A landscape with many valleys, sampled at points; each row gives a point and its height.
From any point a ball rolls to the lowest of the 2 points nearest to it. It stops when none of these is lower. Distance is the straight distance between rows; heights are no part of it.
mera: [  3 -28 -11  11  -7   4  -9   5   7 -23  20  18  24  10 -19 -21 -27 -22
  25 -26 -33 -13  -2 -12   1  12  -7 -13]  h=2.10
tanib: [ 22 -10   1  31   6  23  16   4  -2  -2 -26  12 -13  37 -21 -11  10 -11
  24 -24 -35   4  -9  -3   1  26 -21  -5]  h=3.97
gazem: [-41  11   9  -7  24  -4 -12 -12  -3  13   3 -16   0 -10  10   9   3 -18
  20  -5 -20 -29  13  28  30  -7 -12   4]  h=7.56
fabo: [ 24  14  41   0 -30   1   4  -4 -42   2 -12 -32 -21  15  18  24   3  24
  -9   2  26  13  11   8   4  -1  19  14]  h=4.00
vabe: [  1 -24  -3 -24  29 -12  -8 -21  47  -3 -27  13  16 -28  36  29   5   0
  13   2   9   5 -12  23  15 -11  10  -4]  h=2.20
mafo: [ -5  14 -28 -36   6  -9  22  30 -17   0  -3 -12   8 -27  29  22  37 -28
 -28  40 -28 -12   8   6  -1 -30 -52  29]  h=6.95
Pebap: [-48   5   8  28  -1  -6   8  12 -29  16  12   1 -11   4  -9   6  18   2
  36 -20   7  23  -7 -18   6  11  12   3]  h=4.75
Femeb: [ -6  14 -35  19   4  32 -15 -21   5 -20  17   2   3  15 -30 -20 -18 -11
 -26   0 -35  18  27  -1 -20   9  22   6]  h=2.31
Rig: [ 20  14  -9 -31  -7   6   2  17 -15 -16   8  19  18   0  29  -4 -28  -1
 -10  27   2 -38   4  17 -24   8 -19  -5]  h=7.20
rone: [ 14   1  -5 -35  -1  -4   8  23 -46   7   9 -18  -1 -32   7  25   0 -32
 -19 -13 -19 -17  19  -1  10 -24 -14  38]  h=6.31
laku: [ -7   8 -12 -36  16  -2  16  28   5  20  10  -3 -22  -7  23  -7  46  -3
  -3  16  -4  15   4   6 -17   2 -44  19]  h=5.77
satap: [-31  11 -31  17  14  25  -6 -23 -10  -1   6 -10  11  15 -25 -27  -9  -3
   0 -19  -2   6  14   5 -22   3  25   6]  h=1.73
los: [ -8  22  -6 -36   9   6  15   6  11   8  -4  -6   0   3  17 -11  23  10
  16  21  -7 -29  -2   8  -3  10 -52  10]  h=6.05
fik: [ 32  20   8  36  11  11 -13 -22  32  10 -25  10   2  -3  -5   9   3 -12
 -39   2  -9  28  12  14   6  -2   2 -18]  h=6.24
guza: [-31 -29   8   0  43 -20   1  30  -7   7   5 -18  -5 -29  -3   4  24 -30
  33 -15  -7  -3 -15  40  32  -3 -29   8]  h=7.77
Veke: [ 24  33 -16 -15  -2  13  15   1  -8  -7  -4  24  24  -1  -5   1 -21 -13
 -13   7 -18 -26  18  -2 -10   1  -9  13]  h=7.46
lura: [  0  21  31   9 -27   0  -5 -22 -19  -5 -17  -8  -3   6  -1  16  -8  22
 -10   9  -3   6   4   0  23  -8  11  10]  h=3.56
Lanur: [ -3  -6   7 -34  13   1  -4   6 -25  -1   3 -17  -6 -40  28   7  13 -16
   8 -17 -16 -29  10  12  11 -22 -44  32]  h=6.14
Tisi: [-27  -3   8  -9  27 -17 -13  15   3  13  18  -8 -30 -18  14   9  23 -16
  11  -2 -15  -5   4  30  20   5 -39   2]  h=7.69
zinin: [ -6  -1 -21 -62   1 -10  12   2 -28  18   7   5 -14 -12  -5  29 -11 -18
 -21  -3 -16 -35  26  -5 -13 -21  -5  20]  h=6.54
guv: [-43 -22   0 -11  34 -18   6  14  11  -5   6  -2  16  -6   4  -7  25 -10
  28   8  -1  -1 -32  19  17   0 -17  -1]  h=7.83
kemos: [ -8 -14   8  -5  17 -28   5   4 -31  26   9 -30 -29 -22   6  14  22  -2
  22 -30   3   2  -1 -13  29  -6 -10   8]  h=5.19
Fida: [ 12  43  27   1   6  11 -12   4 -18  13  17 -29 -21 -17  25   8  26   2
 -40  19  26  16  25  28   3  -6   2  22]  h=6.29
zof: [ -9 -12  -8   3   5  -7  -2 -25 -36  14  -4 -17 -14   1  -5  -7   1   6
  13 -24  30   8   3 -14 -16 -14  41  -3]  h=0.99
lito: [ -8   9 -19 -27  -2   4  23   1  27  -2  -5  29   0  27 -24  -1  10 -10
 -14  40 -30  -4 -10 -22   2  18 -32  -3]  h=1.61
Gapi: [ 16  22  -2 -13 -21  17  -1  11 -30  -1  35   9  -1   0 -14  18 -23   3
 -21   4  15   5  18 -11 -23  -5  37  15]  h=3.94
zenu: [ 12  26   8 -14 -19 -12  18  15  -3   0 -20  -7  -4 -26  40  25  34 -19
 -26  55 -30 -22  22  17  11 -19 -40  15]  h=7.18
resi: [-49 -10   0  19  36  -8 -12  28  28  -5  15  16  36  -8 -19   2  21 -30
  13   9  -7 -11 -32  31  14   1   1  -6]  h=7.89
Motav: [ -1  19 -32 -54   2 -12  20  20 -12  23  -5  -6  -8 -15   9  28  13 -26
 -23  19 -40 -26  17  -7 -12 -19 -33  13]  h=6.75
sofiv: [ 31 -19 -26  38 -28  14  -5  -6   9 -29  23   8   4  17 -21 -26 -25   4
  32 -34 -23 -13   6 -25 -15  30  -2 -16]  h=1.76
rana: [ 20   4  16   4 -13 -11   2  19  -9  -8 -11  -6  -1  -6  16   3  -6  -2
 -32  40  -9   9   9  13   3   0 -17   0]  h=3.16
pufen: [ 36 -10   9  10  -4  -6 -11  -5 -31  13  24 -22 -36  15   6 -14 -16  12
 -12   9   4  15   6  -5  -9  27 -11 -22]  h=3.82
gile: [-17  10  26  49   3 -21   3   0  -4  10   8   6   1   5  -8   3   7  -6
  27   4 -12  -7  -9  17  10  43 -13 -32]  h=4.76
Burem: [  1 -17  -6  -6  -6  -1 -16 -19  37  -3 -26  25   6 -11   0   2   4  18
 -23 -18  23  30   1 -31  14 -25  18  11]  h=2.12
zop: [  3  12  22  14   8  -5 -17 -10 -25  15   5 -22 -18 -26  36  17  -6  -1
   2 -13  37 -15  18  25   7 -13  42  -1]  h=5.41
Bokub: [  8 -10 -10  10   3  -4  24  -2  -7  -2 -32   8  23  17 -19  -7 -12 -13
   0  32 -22   3 -16   0   3  23  -3 -26]  h=4.11
Sakad: [ 14 -35   6  11 -14  -1 -14  11  13 -18 -16   6  -5  18  18 -32   2   5
 -22  19  -3  24 -13  16 -20   8 -15 -19]  h=3.62
Dezu: [ -2 -27  -9   8  18   2 -27  34  31   0  -5   9  11 -19  20 -31   8  -2
  -4 -23  36  28 -15  15 -11 -10  -2  -5]  h=3.76
gede: [ -9  11  28  15 -29   2  -7 -11 -31 -16  13 -25  -3  -5  -9   0  -6  50
   7  10  45  22 -16 -20  18 -16  34   9]  h=8.09
muf: [ 41  13  14  -2 -14  -6   0  -1 -10  20  16   6 -36  -8  15   7 -15  14
  -5 -13  41  14  20  -7 -18  -5  15  -2]  h=5.45
votat: [ 18  18   0 -43  11 -16  -3  18  -4  37  35 -19 -37 -24  18   9  40   4
 -18   8   3   8  15 -11  -4   3 -39  21]  h=5.52
ziro: [ 30  13  29   7 -17  11  21  12 -33  17  -8 -22 -29  16   5  11  15  12
  -5   5   5  10  11   2 -11  22 -16  16]  h=4.31
Deki: [ -7  -8   0  12   4  -9   1  11  -8   0  23   2   7  -3 -11 -47 -23 -11
  21  -1 -28 -25 -19  -3   8  22 -32 -19]  h=2.39
temas: [-11  -9 -20  11 -28   5  10   2 -33 -10   2  13  28  20 -29  -8 -12  -9
  20 -24 -19   1  -9 -30 -23  23  23  -3]  h=3.00
Tugav: [ 14   4 -15  22 -16   1  12 -21  -7 -11  -6  24  -1  13 -22  11 -22 -13
   8  -5 -18   4   6 -29  -8  18  21 -26]  h=2.53
Kodos: [  0  -2  -9  21  12 -21  10  -6  16  12 -16   7   1  -3  -3  15  18  -5
   5 -18   7  14  -4  -4   6   0  27 -13]  h=5.06
sareb: [ 11 -30  23  25  -1 -26 -21  10  -8  -3 -10 -13  -2   3  19  -9 -25  -2
 -31  29  -7  13 -10  27   3  -3  -4 -23]  h=3.54
teza: [-22 -22  -5  -5   0 -12  -5 -14 -15   9  10 -15  -6 -22   7   6  16   6
  15 -49  44  12   4 -26  -8 -44  33  10]  h=1.20
fepip: [  9  -5   4  12 -21 -19   5   5   6  -4   4   4  -4  12   3  -6 -14  33
  28  -8  14   0 -11 -17 -12  30  -7 -24]  h=6.97
Fup: [ -1   3   8  25  -9  -9  22 -24 -12   9 -34  -3   9  -4  -9  23  17  16
  12  -4  22  14   7 -17   8 -21  48 -19]  h=5.25
maso: [ -7  -4  12   2 -13 -29  -1   3 -33  22  -2 -10  -4  -8 -16  29  18   2
   5 -22   9  19   3 -23  12 -20  14  17]  h=5.04
sigi: [-29  11  18  23 -19   2  -3  -4   0 -26  -8   6  31  16  -9  -2 -16  30
  31  17   3 -16 -18  -6  14  25   1  -2]  h=4.34
Dezum: [ 16  21  11  11 -17  -2 -11 -25  17 -16 -16  11  -4  -2 -21  16   0  17
 -10   2 -19  15   6 -30  21  -5   7   0]  h=4.22
vevep: [ -9 -15   6   1  27 -21  25  11 -11   9 -19   9  24  -2  -2  20   9 -29
   9  33 -19   5 -13  30  -4  23   9 -23]  h=4.46
fip: [-19  -4  17  18  10 -22 -24 -10 -33   9   4 -25 -27 -28  20  15   7  -1
  22 -18  30   1  -9  19  25 -10   5   3]  h=5.29
bimu: [  8  -1  34  71  14 -16  -5  13  14   5 -21  -5 -12   8 -17   5   5  -8
  16   7 -16  -9 -24  39  15  10   2 -43]  h=4.55
sulo: [  7  10 -29 -19  26  -1  21 -15 -11  16   9 -30 -10  11 -12 -31   9  -7
   5 -15  -2   0   2  -6 -15  27  -7   5]  h=7.04
deg: [-10  -2   3   9 -21 -14   4  -7   2   9 -13  10  -5   4 -28  27  13   9
   4 -15 -21  24   2 -52  26 -10   1  14]  h=4.79
zama: [  7  -5  12  -1   2  20 -33  25  22  -6 -14   7  10  -7  20 -22  -8  -4
 -18 -17  19   2  -6  18   3 -20 -23  10]  h=3.96
Lutuk: [ 13 -13  -2 -25  13 -16  -3 -22  52  12 -24  21   6 -21  18  29  12   7
 -27   2   2  11  -5 -17  19 -22   5   6]  h=1.34
Gibug: [ -3 -11  -2  24 -32  -4 -14  -8 -15  -9  25  -4  -5  -7  -2 -11 -22  31
  27  -6  43  -1  -6 -25  -2 -22  30 -12]  h=8.06
Dudu: [ -2  24  26  18   1  18 -36  17   3 -13  -6 -15  31   2  21  -6  12  35
 -11  10  36  -3  -3  35  14 -10  -4  22]  h=4.56
lupib: [  5  -6   6  14 -14 -24  13   7 -40  -1 -14   5  27   2 -11  16 -15 -11
 -12  13 -21   1  -8 -12  11   2   7 -11]  h=3.70
tov: [ -9 -11   9 -11  -5  13 -16 -16  22  -5   3   1   3  12   7 -16  -4   8
  30 -33  25 -16 -10   6  -9  -6   6  -2]  h=7.14
kobu: [-16 -13  24  -7  -7   0 -10   9  27 -27 -13   6  37  16  25   4 -11  19
 -25  29   8  -8 -20 -10  20  -3   9  20]  h=3.14
gakol: [ 20   2  28  -3  -9 -15  19 -10  14   2 -34   5  13  14 -12   5  16  11
  12  33 -20  10 -24  -9  24  14 -31   2]  h=6.67
gade: [  7 -30 -20  16 -16 -15   4  22 -47  -2   7  10   6  13 -31   8 -15  -9
  -9  -7 -26  25 -10 -28   0  12  14  -2]  h=3.35
filar: [  4 -31  -4   5  -8  11   0  17  22  -3  -4  26 -12  42  -1 -29   8   3
   8  -7   3  37  -7  11 -37  23   1 -12]  h=3.33
tudo: [  8   8 -27 -17  -2   8  -9   7 -16  -7  35  -4   0   1  10 -33 -32  -3
 -14  12 -13 -16  20   0 -26   4 -17  -6]  h=7.02
kanel: [ 26   4  16 -10   4   2  30 -15 -11  27 -28 -23 -12  11   0   9  11  -3
   1   1  -5   1  -1  12  -7  16  -3  -6]  h=4.66
gesek: [-15 -22   4  15   3   0 -19  27  33  13   2  28  -9   9  11 -25  22  15
  -2  -1  23  45 -13   9 -17   5  10  -7]  h=3.60
riko: [ 11   5  -7  -4  15 -25   0   7  -5  11  14   7  -5 -24  17   4  -6  -2
   3 -13   4   8  -6  -8   5   2   5  -7]  h=4.90
fisir: [ -1 -20   2 -19  48  -3  -1  -7  18   7 -29 -20   9  -7  17  -8   2 -24
  -2   8   1 -11 -17  43   9 -12  -5 -13]  h=5.33
Kon: [  4  30  10 -22 -17  -1  27  17 -27  20  -7 -25 -19 -15  27  33  34 -28
 -39  29 -23  -7  36  24  -6 -18 -22  35]  h=7.38
rup: [-39  16  12 -12  11   5 -18 -20  10   4   4   8  -1  -9  -3   2 -19 -10
 -11   3  -8 -16  21  12   4 -22  -1  14]  h=7.39
Gatid: [-16  25  12  20  -4  18  13   8  14   6 -21   6 -15  35 -11  -2  40  -6
 -17  40 -23  13  11  12  -3  23 -31   0]  h=6.07
bopo: [-27 -21 -21  -1  10 -10   7  -5  27   1  12   5  12  15  -8 -34 -17 -15
  11  14 -14 -12 -13  19  -3  13  -8 -21]  h=2.74
Kines: [  2  -3  14 -54 -10 -11 -11  32 -10  13  34 -11 -28 -19  28  28  24  11
 -15   5  27  18  11   3   4 -11  -9  29]  h=5.78
nol: [ -8  12  25 -22 -14  -4  -3 -38 -12   3   4 -27 -28  -8   1  20 -22  16
  -4  12  13  -4  14   5  15 -20  24  11]  h=3.05
gela: [ 31  -3 -32 -32 -20 -17   7  -5   8  12   8   2  -3   9 -26   8 -15  23
 -17 -14   2  -2   4 -32 -30  -2  18  -3]  h=6.92
Tilez: [ 43  27   3 -18   2  -7 -10  11  -9   3  51  -5 -38 -35  28   1 -19  -3
 -18   3  38  11  29   3 -18  -2  13   0]  h=5.26
Nolun: [  5  29   7 -35  -8  -5   8 -12 -32  19  16  -9  -6 -10  10  24 -18   9
 -17  16  10  -2  17  20  -9 -10  38   9]  h=3.52
Dif: [  1  -6   5  37 -25   8   2 -24 -10  -2 -19  24 -19  -5   1  20  -1  22
  19 -27  28   4  13 -26 -13 -33  41 -15]  h=5.40
pobe: [ 27   4  12   0 -17   3  13   6 -15   3 -11  20 -11  -6  14  25   1  21
  19 -20  36  -1  -2 -13 -15 -10  35   5]  h=5.54
teput: [-20  -2 -18 -36  24   0 -13  21  12   1  11 -11   4 -27  18 -24  10 -19
  -1   6 -22 -18   6  -1  18 -22 -53  22]  h=5.97
tedip: [ -3 -36  -4  13  38 -18   5 -19  27 -21 -29 -11  41 -17  15   2  10  -6
  29  -8   7 -24 -51  12  44 -17  15 -11]  h=6.18
sozap: [  1  25  32  44 -20  34 -23  20 -19 -29   5  23 -13  18 -20  -1  -7   8
 -13   1 -12   5  20   6   5  13  -7  12]  h=4.71
ror: [ 31  14 -15 -29   1 -27 -15  26 -11  12  53   0 -12 -33  24   6 -14  -9
 -15  -5   9   2  11  -9   3   5 -13   0]  h=5.07
fesos: [ -5  27 -13 -16 -10  27  21 -18  -7 -10  -4  34  42   8 -17  10 -27 -14
  -4  -2  -3 -27  18  -4  -9  -1  33  20]  h=7.72
Fudun: [ -7   7  21 -34   3  12 -16  23  11 -11  -9 -26  -6 -27  46   7  27   1
 -22  26   9 -14  15  37   4 -26 -35  40]  h=5.42
Pekup: [ 15  14 -14 -20 -32   9   4   6 -19 -11  36  -7 -18  26 -11 -10 -22  -9
   7  11 -12 -28  12 -15 -38  29 -20 -13]  h=6.85
Kulu: [-36 -35 -17  33 -24 -18  -4 -10  20 -20   5  24  34  -4 -12  -8 -13  -2
  42  -7  22 -19 -19 -10   6 -11  26 -28]  h=8.01
vidi: [ -4 -23  -5   1  13  -4  -2 -26  23  -7 -29   6   9 -27  15  16   3  15
  -3 -13  38   8  -4 -12  -1 -47  39  -7]  h=1.60
siv: [  1   5  -2 -45  -8   1  11   1   0   7   6   8   2  23  -9   6 -13  12
  17   7 -23 -40  -2 -14  -4   9 -33   9]  h=6.35
kosi: [-15 -29 -14  -2  34  -8  -9 -10  19 -23   7  -9  40 -32  33 -16 -11  19
  45 -11  19 -17 -42  16  30  -8   0  -7]  h=6.22
Lufe: [  1  19  39  35 -38  16 -23   0  10 -29   3  35   0   8 -15  18 -23  11
  11  -4  -3 -12  15  -1  14   4 -14   0]  h=4.99
kepu: [ 46   5  -8  27  -2  14   3  19 -29   3   9 -16 -10  12   7 -35 -10   7
 -27  16 -19  13  21  -4 -13  33 -23 -15]  h=4.05
Fitav: [  9   2 -26 -18  29  12  -2   3   1  28  -8 -10   0   6  -6 -24  15  -4
 -22 -36  13  19   9 -11 -20   5   3   6]  h=6.90
pepat: [  8 -18 -11  -3  26 -16  31  12   5  13  -7  16   8 -13  -5  10   0 -24
  27  -7 -20   4 -17  23  19   9 -11 -21]  h=4.70
fon: [-28 -15  12   1  32   4  -5 -16  39   3 -39 -18  26   5   2  -5  11 -19
 -35  28  -2   7  -9  30  11 -14   2 -11]  h=5.59
Sudet: [ 28 -25 -18  10  20  -4  38 -17  -7  15 -13 -22  -6   3 -21 -12   8  -2
  35 -35  10   1 -33 -15  -1   9   8 -19]  h=3.59
gavo: [ 30   6 -42 -19  21   5  11  -4 -28  34  26 -24  -7  -3  -6  -5   4 -11
  -5 -25   1 -20   7 -27 -32  22  11  -1]  h=7.16
raf: [ -3  27  31 -15   3   5 -23   5  26  -4  -9 -17   7 -19  46   8  35  29
  -3  24  28  -2  -1  30  10   0 -21  28]  h=4.95
duv: [ 28 -33 -25 -25  17 -12  20   5  18  14  -8   0  -2 -12 -14 -13   6   7
  10 -38  -5  -2 -23 -18  -4   4  -2  -6]  h=3.43
Noze: [  0   3   1 -10  51 -12   3 -14  26  17 -17 -19 -28 -23  20  -2  11 -29
   8 -10 -17 -15  12  51  14   3 -11 -18]  h=5.11
tusi: [ 37  12   3   8 -14   8 -10 -15 -10  10  22  -3 -48   3  -9   2 -26  -1
 -36   7 -18  14  27 -13 -20   6   3 -13]  h=3.50
sovod: [ 12  13   3  -1   3   1  15  -6  29   0 -12  11  18  17  -2 -15  11  20
  27  -3  -6   4 -19 -12   8  30 -25  -9]  h=6.86
gopud: [-23 -25  -6  50 -42   6  -9 -19  10 -35  16  13  10  -1  -5 -15 -17  25
  48 -16  28  -9   3 -32  -6 -23  27 -33]  h=8.04
pilik: [-43 -24  -5  23   9  -5 -13   5  28 -20   4  25  34  -8 -14   5 -16 -17
  12   0  -8 -26 -27  15   3 -11  16 -10]  h=7.96
vodin: [-23  12   6   5 -11  10 -25   4  11 -21  10  30  30 -15  -7   6 -10   8
 -12 -27  20   3  -1 -14  12 -38  30  28]  h=8.19
rok: [  7  -7 -54 -28  -5  26  19  -5   1 -10  -1  13  17  29 -40 -19 -11 -17
 -15 -15 -33   8  12 -17 -37  14  -4   7]  h=7.52
kegol: [  0  20  11   4 -21  18  -9  -1   1 -11   2   5  25 -12   7  -6  -6  38
 -10   0  39  13 -10 -15  20 -23  27  26]  h=8.13
sepi: [-36   5  -7  -4   2  -3 -14 -19  29 -17  14   1  19  12   1 -23 -14  -6
 -18  42 -10  -8  -6   6  -3   0 -11 -12]  h=3.21
zefo: [  1 -40  -8  -9   8  -6  -1  -8  10   7 -25  -6 -12 -29  10 -11   7   0
  19 -42  36  11 -11 -11  -7 -44  20  -4]  h=1.38
doz: [ 35  -3 -42 -10 -15 -12  12  19   7  12  32  22   0  12 -13 -14  -7   6
 -16  -1   0  19   6 -36 -38  18  -6  -9]  h=7.09
penu: [ -4 -20  12   7  25 -12 -19   6  52 -12 -11   7  33 -10  33  18  -5  10
 -11  17   5   3 -28   8  27  -6  -3  -1]  h=2.63
vibo: [  6 -19 -26 -40  13  -6  14   5  36  18   0  15 -10  17 -24 -16  18  -4
   4 -16 -23   7 -14 -32  -1   3 -33  -3]  h=3.09
gega: [ 10  40  21  37 -28  46 -22  22 -51 -42  30  -7 -11  22 -16 -13  -7   7
 -26  16   3  -1  23   3  -6  11  -1  24]  h=4.48
mumop: [ -5  10 -12 -38 -12  -2  30  14 -21   2   9   4 -21  19  -2   2  -7 -13
   8  21 -20 -42  10   7 -35  14 -12  -3]  h=6.63
vori: [  7 -22  -8   5  35   4  24 -27  34  -2 -50 -10  35 -10  13   8  -3  -7
  -9   4  10 -10 -38  12  28 -22  34 -14]  h=6.08
lezef: [-21 -43   1  -9   2 -20  -8 -20   1 -19  -6  -6  25 -26  29   2   1  37
  46 -21  37 -17 -26  -4  28 -35   5  -3]  h=6.25
Saza: [-31  30  16   7  -8   9   7   7 -27  -3   5 -12   1  19  -8   9 -11   0
 -11  44  -7   1   8  25  -4  24   5  14]  h=5.38
febo: [-28  23  12  -8   1  -7  28 -16 -20  18  -8 -14 -12  11  -7  30  11  -3
  10  10  -4 -10  15   9  -7  23   5   9]  h=5.03
Mut: [ -1 -19  11   0  14   5  -2 -23  30 -21 -46 -15  35  18   2 -13 -13  -7
 -11   7   1 -11 -23   2  18 -12  13  -5]  h=5.90
sosim: [ 14  32  -5  24  26  13  -7 -24  29  27 -16  10  -6 -18   7  -3  16  -5
 -18 -34   5  13  32   6   8  -4  13   2]  h=6.59
Zeg: [ -3  31  30 -15 -23  -1 -11  10  -4   3  27  -5 -20 -21  19  18   5  13
 -29  17  17  11  12   0  12 -14  -7  11]  h=6.04
bera: [ 38 -33 -13  34   0   6  19  -3 -13  -8 -22 -13  -3  16 -26 -29  -4  -7
  39 -41 -21   0 -22 -10  -2   7  -7 -23]  h=3.71
lused: [-35  18  24  20  -4   7  -7  11   7  -3 -12  12  -4  29  -9 -10   9 -10
 -14  34 -15 -12   0  32  -7   4 -10   5]  h=5.72
beru: [-13 -16  -1  34  18 -11  -4  -5   4  -8  -6  -9   7 -18  13   0  18  36
  36 -15  34   6 -27 -16  19 -18  11 -11]  h=6.27
zefe: [ 40 -14 -14  32 -31   2   8 -23 -20 -17  15  -3  -5  23 -22  -7 -39  16
  17 -11 -17   3   2 -27 -23  25  30 -19]  h=2.09
gavoz: [ -6 -14  15  -9 -15   3  -5  21   1 -23  -5  16  24   2   8   2   6  -2
 -43  29   5  22 -15   5   4  -7  -5  28]  h=2.58
Galoz: [  6   6 -16  20  38   4 -15   5  18  24  -1   1 -18 -18   2 -26  13 -20
  -9 -45  10  19   9   3   2 -11  11  -8]  h=6.78
fid: [  1   9 -22 -35 -11  23  24 -22  18   3 -27  15  11  35 -33   4  -6 -12
   3 -12 -32 -12  -2 -20 -25  17   0   2]  h=7.78
fole: [  6 -35 -52  -9 -22  31   3 -13  -3 -18  20  15  -5  42 -34 -40  -7  -9
   7 -30 -16  22  13 -12 -45  23  14  -9]  h=7.33
Tabe: [ 19  28 -16 -27  18 -27  11  12 -25  31  35 -34 -24 -46  28  15  13  -7
 -16   5   9   3  21  -2  10   4  -9  19]  h=5.28
kates: [-16 -10   7   5 -20 -16  -4  30 -52   7  27  -5 -29   5 -15   8  20  -3
   5 -16  10  30  -6 -27   6  10   6   5]  h=4.88
rer: [ 14   9 -16   0 -13  21 -13 -18 -16 -21  23  -1 -29  28 -34 -22 -31  -6
 -29  14 -34  17  24 -23 -12   4  -1   9]  h=2.96
vuzer: [-12   4   3  -4 -23  15  -7 -25  14 -22   0   7  17  26 -18 -18 -19  19
   2  32 -18 -15   4 -15   3  11  -4   1]  h=3.85
tedob: [  8  14  30  41  -7   8 -36 -12  34 -20 -22  16  -5  15  -2  19 -10   3
 -39  26  -3   1  15  17   9  -1   3  -4]  h=5.79
kinag: [-25  -4   6 -32  25   6 -20  26  18  -6 -12  -9   5 -20  39  11  30 -19
   3  21  -8 -16   4  34  13 -13 -60  24]  h=5.74
tovub: [-43  19   8  29   0  -7   6  -4   2   9   2   2  18  18 -29   3  -1  -5
  39  -3 -12  -1 -21  -9  10  24   1  -9]  h=4.59
fepav: [ -8 -14 -23 -50  11  -7  24  21  31   7   4  29 -16   7 -18  13  39 -10
  17  26 -28  -4 -18 -12   3  13 -50  -9]  h=2.62
geva: [ -6  11  34  57 -21  10 -35  -4   3 -22   9  15   0  -7 -11   3 -12  27
   8   0  12  11  -3 -21  32 -12  10 -13]  h=5.22
dini: [ 18  -8 -46   6 -18   6   0  -2  -5   1  26   5 -17  24 -24 -12  -8   4
   1 -22  -5  25   6 -35 -44  29  23  -5]  h=7.22
pon: [  5  -1 -13   5  47 -20  21   6   0  30  13  -6 -14 -34   8  24   2 -35
  19 -14 -28 -15   8  27  20   9  -7 -20]  h=4.89
bil: [  1  19  -4 -29 -22  30  10 -20  -8  -9  -6   7  -3  35 -18  13 -20  -1
   9  -5  -7 -18  22 -15 -29  11  29  15]  h=7.97
moz: [ 10  15 -16  17   4  26  -8 -20 -33  -3  -5 -25   2  18 -18 -14 -12  18
  -8 -27  17  10   6  -9 -22  -3  44   7]  h=1.32
golu: [  0 -12  -3  -1 -19  16  16   3  13  -1  13  -2  -7  25 -14 -17 -13   8
  36 -30  14 -12   4 -17 -32  22   3  -6]  h=7.06
mufu: [ -9   4  22  57  -8  -1 -40 -36  31 -23 -14   2  -3  10 -10  -3 -19  11
 -15  11   5   7   0  -8   9   0  20 -27]  h=5.43
nebip: [ 15 -13  16  45  16   9  25  -1  26   6 -31  15 -10  32 -25  -4   4 -17
  27  -5 -23   2 -14  29  21  21  -6 -32]  h=4.29
fuzit: [-30  -5   4   3 -11  12 -18 -16  14 -17   6   7   5   3   1  -6 -32  -3
   7  -9  10 -16  14  21  -5 -11  30  -8]  h=7.23
sol: [ -3  -2  23  18  18   1  36   5  24  10 -31  -1   2  22 -17   1  42  -4
   1  27 -32  13 -20  13  22  22 -38   5]  h=6.41
ruvo: [  5  -2 -26 -61 -13  -5  -3   0  -9  11  21  -4   8 -15 -13   6 -30  -7
 -18 -13   9 -19   9 -12 -31 -17   9  11]  h=6.73
tada: [ -2  33  18  12 -32  35  -1  24 -28 -19  34  18  13   9 -11  -6 -16   3
 -27  22  18  14   9  11  -2  -1  22  17]  h=4.24
viso: [-20   4  19 -13  11  20 -31  21  28 -16  -6   3  22  -6  26 -17   3  10
 -31  23  44   0  -3  29  -3 -19   6  15]  h=4.27

Call two points neighbours if one is among the 2 nearest of the other. Go from one point of each pair to the other, from neighbour to neighbour, staying as low as possible. Name the highest point that can't be avoided.
gavoz and filar -> Sakad
zof and gavoz -> kobu
lito and sofiv -> gile
riko and nol -> beru
zof and Lutuk -> Burem
nol and sofiv -> maso

For each start below, name the point where the ball stops.
gede -> nol
bil -> riko
rone -> filar
rup -> nol
kosi -> sofiv
gile -> lito
Fitav -> nol

Write out the way that a ball takes from each point below.
kegol -> gede Gibug gopud Kulu pilik resi guv guza Tisi gazem rup fuzit tov golu fepip sovod gakol sol Gatid lused Saza febo kanel ziro fabo lura nol
gavo -> Fitav Galoz sosim fik tedob mufu geva Lufe sozap gega tada Gapi Nolun nol
sulo -> Fitav Galoz sosim fik tedob mufu geva Lufe sozap gega tada Gapi Nolun nol
lezef -> kosi tedip vori Mut fon fisir Noze pon pepat vevep Bokub lupib gade temas Tugav zefe sofiv
